Points on a hilly landscape, in no order, each with its height.
A ball rolls from a point to the lowest of its 2 nearest points, and stops where none of them is lower. Distance is the straight distance between rows; heights are no part of it.
Z_253: [140 142  94 137 143  98 130  93 139 103 109 173 116  99 137 134 113 159
 126 181 134 137]  height 479
Z_921: [ 92 113 107 129 154  98 146  85 158  92  91 166  83 162 144 146 169  96
 169 188 189  75]  height 709
Z_366: [ 61  89 155 135 133 121 105 124 155 131 126 158 119 116 118 169  74 146
 179 141  72 113]  height 690
Z_425: [103 106 108 181 122  98  94 135 115  86  95 105  51  70 127 117 136 121
 120 159 166 102]  height 442
Z_952: [201 131 136 130  84 179 152 158 161 139 121 104 155 135 110 154 138  97
 132  76  99 131]  height 292
Z_541: [ 88 126 142 129 146 122 102 127 115 121 105  78 103 122 116 156  97 104
 161 127 137 113]  height 466
Z_522: [ 76  85 149 147 130 158 190 165 154 167 164 147 159 157 143 148 155 110
 151  84 110 134]  height 374
Z_851: [ 71  89 173 140 142  96 126 122  68 132 196 151  85 122 162 111 177 113
  65 150 152 115]  height 434
Z_382: [128 121 154 121  75 148 134 182 152 159 171 148 156 179  97 132 138 157
  99  78  86 128]  height 102
Z_844: [132 137  86 112 134  94 144 115 132 137 141 194 168 144 149  90 151 168
  98 171 153 162]  height 39
Z_412: [188 153 131  89  92 153 171 130 139 126 149 161 171 129 123 142 135 116
 101 122 114 171]  height 377
Z_142: [125 101 143 167 120 166 135 150 130 140 140  92  83 100 159 135 179  98
 111 126 113  94]  height 395
Z_669: [167 135 103  79 112  90 142  85  93  96 131 196 149 123 170 114 191 157
  83 180 143 125]  height 178
Z_128: [ 87 102 131 159 141 114 100 126 141 115  92 103  67 106 134 146 101 111
 188 143 107  84]  height 505
Z_738: [181 146 115 128 135 179 157 140 159 154 108  69 178 144 130 134 126  85
 136  84 157 181]  height 398
Z_373: [ 95 108 153 125 158  69  85  94 144  93 114 165  57 142 114 174 102 134
 193 175 130  74]  height 550
Z_454: [157 139 122 127  97 158  77 163 101 123 128  46 143 105  97  97 121 132
  91  67 101 127]  height 298
Z_384: [150 133  69 177 134 107  92 136 143 141  99 121 111  97 105  67 116 170
 116 140 153 160]  height 459
Z_122: [188 165 101 140 100 140  89 153 114 136 143  94 135 106 100  96 117 154
  83  82 102 155]  height 250
Z_875: [159 112 170  97  77 161 153 141 124 143 168 150 133 127 140 148 160 115
  95  74  65 123]  height 502
Z_636: [130 122 114 119 125 171 143 165 155 156 118  60 180 161 114 112 126 103
 129  65 140 143]  height 437
Z_536: [164 157 129 108 112 137 137 153 121 162 154 114 192 149 101  94 115 143
  76  73 140 185]  height 501
Z_741: [166 141 127  90 113 138 177  96 143 129 147 192 189 133 163 119 140 146
 105 142 114 172]  height 331
Z_692: [ 94 109 170 123 122 121 150 113  90 142 190 160 123 124 157 122 188 110
  87 145 115 114]  height 390
Z_915: [104 100 135 164 148 117 135  87 130 127  97 126 109  67 183 139 117 108
 140 165 134 145]  height 332
Z_609: [137 102 146 125 105 175 196 153 160 152 161 151 170 165 148 151 178 110
 112  97 109 145]  height 421
Z_393: [112 133 141 148 157 157 140 124 117 149 102  40 121 110 138 152 116  77
 165 117 155 129]  height 425
Z_679: [157 123  96 140 108 155 168 145 163 146 129 160 136 136 151 114 181 136
 122 132 116 115]  height 506
Z_706: [127 133 163 137 143 174 115 138  88 137 133  54 121  86 142 130 140  90
 126 108 139 128]  height 384
Z_897: [ 73  93 138 135 140 149  71 154 109 120 126  37 147 110 131  99  83 119
 130  64  95 115]  height 231
Z_418: [ 86  80 182 118 118 154  98 163  95 136 152  65 173 128 121 108  92 124
 111  63  64 109]  height 176
Z_879: [138 139 112 101 129 101 139 109  81 121 157 181 153 153 153  90 177 145
  67 164 163 145]  height 122
Z_960: [186 159  65 120 137  98 141  73 133  79  74 185 138  88 160 112 114 170
 132 182 140 134]  height 427
Z_751: [ 77 135 147 111 144  88  78 144  55 126 169 125 108 155  95  84 149 157
  66 120 163 118]  height 504
Z_824: [ 80 100 200  74 107 137 108 163 101 134 171  94 163 140 114 160  94 122
 116  67  75 130]  height 229
Z_715: [ 95 104 143 116 146 107 135  89 146 124 114 176 109  99 146 170  98 138
 175 166  84 113]  height 651
Z_290: [100 131 180  81 113 147 122 152 113 136 129  89 156 177  94 160 114 109
 149  70  93 121]  height 273
Z_490: [128 118 140 155 123 132 135 138 100 136 163 130 116 112 156 114 161 125
  92 138 110 108]  height 346
Z_920: [199 163  74 119  91 143 132 132 166 123 108 148 141 165 102 116 157 143
 138 129 126 113]  height 582
Z_150: [115 131 108 144 143 115  94 128 190 107  89 142 102 162  79 158  60 157
 204 138  96  86]  height 589
Z_379: [177 143 112 141 110 117 122 115  88 119 147 151 108  71 155  92 167 152
  59 142 100 133]  height 289
Z_961: [121 152 135  96 178 105 157  67 142 102  92 179 120 158 149 185 107  98
 186 189 145 108]  height 443
Z_453: [107 109 157 108 110 130 156 150 173 141 142 174 153 185 109 167  98 145
 158 103  89 119]  height 237
Z_903: [134 117 143 140 122 175  98 176 112 137 145  41 122 115 130 110 149  97
 103  71 111 102]  height 341
Z_422: [121 120 153 103  90 139 152 185 184 142 137 147 186 202  78 140 111 144
 134  87 107 135]  height 173
Z_69: [151 175 128  78 118 120 132 126 100 138 157 120 167 161  83 112 130 130
 106 103 154 153]  height 532
Z_477: [105 112  81 205 151  81  97 149 116 123 125 139 100  86 126  60 115 174
  99 144 179 159]  height 517
Z_244: [160 139 123 106  90 105 122 108  90 104 149 183 114 117 133 129 165 155
  87 160 110 120]  height 233
Z_956: [134 134 192  81  98 128 122 104  75 126 162 132 120 107 122 166 127 112
 103 128  94 132]  height 556
Z_125: [126 130 119 130 126 158  97 153 161 128  89  63 134 105 105 135  88 119
 169  93 102 103]  height 338
Z_478: [192 134  94 152  97 162 127 141 175 147 103  95 148 108 114 119 111 127
 132  90 101 144]  height 342
Z_326: [147 135 112 140 148 169 150 123 116 153 131  98 138 112 177 115 154 103
 116 127 173 141]  height 203
Z_893: [182 167 133 130  96 125 122 147 100 141 170 129 123 128 117  88 149 137
  61  90 116 133]  height 192
Z_643: [108  91 138 176 133 140 130 119 111 128 119  94  85  54 174 127 142 101
 118 150 125 113]  height 381
Z_404: [128 140 159  83 152 126 172  79 139 126 120 162 153 161 142 189 104 112
 176 161 129 135]  height 394
Z_91: [170 140  72 147 121 151 141 149 155 151 118 133 130 179 134  95 188 122
 132 124 153 129]  height 543
Z_996: [ 65 119 140 134 148 106  66 139  61  98 126  63  90 128 118  96 130 124
 121 110 171  94]  height 546
Z_587: [ 80 112 102 154 163 110 142 138 162 149 115 139 138 136 123 122  84 146
 162 141 129 153]  height 755
Z_835: [148 142 167  85  97 147 123 139 132 118 111  80 156 132  98 163  89 109
 149  91 108 132]  height 311
Z_942: [ 69 106 176 144 146  91  95 136  54 119 174 110  69 128 115  84 166 128
  79 124 163 102]  height 474
Z_780: [104 134 153  97 158 126 157 101 135 151 136 149 156 116 156 176  82 117
 146 153 117 162]  height 339
Z_796: [128 115 125 144 146 168 100 143 127 145 101  21 156  98 125 108  86 109
 150  78 116 140]  height 286
Z_831: [152 171 110  97 122 110 142 102 121 106 112 170 111 182 127 144 156 130
 149 154 151 100]  height 645
Z_615: [105 141  89 142 127 113  98 160 168 131 105 125 119 163  82 103 108 164
 163 129 145 107]  height 673
Z_511: [190 152  61 157 128 133 105 133 165 144  82 103 134 102 113 110 100 160
 134 119 130 149]  height 397
Z_757: [166 110 102 176 132 119 109 105 121 127 140 132 100  53 182  66 168 144
  68 152 140 139]  height 345
Z_803: [ 96 112 100 168 162  98 136 115 168 129 102 162 110 145 131 125 116 138
 164 172 158 106]  height 782
Z_81: [114 145 166  93 130  96 118  93  70 125 146 152 112 107 112 174 104 134
 132 163 127 145]  height 586
Z_353: [178 134 143 112 126 188 160 104 104 136 141 105 154 105 162 139 164  71
 118 108 139 152]  height 144
Z_515: [189 133 119 126 116 203 193 140 148 137 129  99 139 148 163 143 188  69
 127 105 143 135]  height 199
Z_10: [195 163  80 109 141 113 128  74 102 102 111 173 149  87 149 101 138 174
  95 158 138 180]  height 378
Z_696: [123 140 145 104 117 143 124 170 131 145 138  83 184 173  90 106 113 130
 111  67 119 160]  height 469
Z_211: [ 67  92 155 147 140 144 170 151 178 146 146 171 137 181 127 158 132 119
 182 121 105 104]  height 310
Z_556: [103 141 130 136 157  80 102 100 101 106 113 143  88  90  92 157  69 169
 157 155 118 144]  height 620
Z_668: [186 125 125 134 106 187 189 142 192 134 123 109 146 164 137 168 147  75
 160  91 124 132]  height 247
Z_813: [104 162 152  98 140 121 110 129  69 138 144 110 131 145 103 107 132 135
 103 116 167 127]  height 535
Z_77: [114  99 102 146 124 111 159 118 157 158 141 220 169 125 162 103 134 169
 116 162 118 147]  height 161
Z_877: [132 137 160  98 126 140 163 117 115 158 141 125 178  94 156 153  83 101
 117 126 127 196]  height 274
Z_301: [129 100 111 184 118  93 108 104 107  98 105 127  70  55 163  99 171 124
  72 157 146 108]  height 399
Z_641: [165 166 147 101 128 154 151 135 146 134  94  73 171 130 116 144  82 101
 134  95 135 174]  height 354
Z_530: [155 110 139 129  82 156 164 143 167 149 148 163 140 138 135 153 148 119
 117 121  86 118]  height 463
Z_372: [147 126 137 130  79 132 112 163 123 146 171 145 127 136  99  89 141 155
  88  98  80 124]  height 130
Z_599: [206 177  80 112 130 136 127  99 129 127 107 126 159 114 134 110 123 138
 106 138 153 185]  height 324
Z_611: [110 133  88 144 121 110 101 162 136 129 140 151 107 155 114  81 136 175
 110 140 151 111]  height 626
Z_224: [ 49  98 120 165 139 130  55 172 102  94 130  63  84 128 117  68 163 117
 113 109 171  73]  height 518
Z_712: [111 100  76 198 135 104 100 166 151 134 132 148 102 136 126  53 155 167
  99 148 167 130]  height 574
Z_673: [ 75 103 121 168 158  94 122 125 140 112 123 152  81 152 132 128 151 110
 162 159 178  76]  height 746
Z_839: [ 76 121 106 152 174 117 113 158 171 133  98 109 127 167  98 121  77 144
 196 112 144 120]  height 714
Z_591: [ 97 122 161  99 156  89 138  69 101 117 117 165 113 111 131 193  88 115
 168 183 119 132]  height 616
Z_547: [ 89 104 116 170 118 111  76 160 127  97 109  94  80 117 105 100 142 130
 132 128 151  85]  height 481
Z_339: [112 151 131 112 153 115 138 106 126 111 108 145  92 185 116 163 166  98
 171 165 162  88]  height 672
Z_140: [149 133 137 126 145 153 154  98 120 124 102 102 128  84 160 149 108  98
 142 160 129 164]  height 270
Z_8: [136 140 187  90  93 143 138 149  76 139 178 117 140 131 121 140 131 122
  88  94  88 106]  height 531
Z_642: [ 90 115 142 117 148  56  78  89 115  83 108 159  55 117  72 166  85 167
 171 173 133 114]  height 587
Z_163: [114 132 112 135 145  68 121 100  99  97 114 167  99 127 127 120 154 140
 128 185 168 124]  height 528
Z_991: [143 113 127 112 101 123 171 113 145 142 147 212 163 107 168 144 119 166
 117 162  83 172]  height 265
Z_916: [160 172  94  98 103 123 115 141 138 113 112 133 107 173  93 135 129 151
 148 127 120 105]  height 614
Z_968: [ 89 114 123 139 131 130  84 142 169 109  99  96  90 147  94 152  94 136
 196 115 101  72]  height 544
Z_852: [160 150 147 101 149 178 173  91 116 139 119 106 175  78 177 154 109  77
 123 135 151 185]  height 210
Z_661: [154 149 110 136 156 133 141 127 124 152 123 126 156 110 137 106 127 137
 105 148 164 165]  height 264
Z_381: [ 94 147 123 123 179  65 125  65 142  85 107 169  88 153 121 168  94 114
 186 189 154 102]  height 498
Z_135: [115 151 116 123 171  98 122  97 176 110 108 176 106 153 110 166  73 142
 201 166 124  91]  height 557

Where does a ball stop that starts at each point below?
Z_536 | Z_418
Z_150 | Z_382
Z_224 | Z_844
Z_673 | Z_382
Z_715 | Z_382
Z_642 | Z_852
Z_135 | Z_852
Z_556 | Z_382
Z_615 | Z_353
Z_163 | Z_353
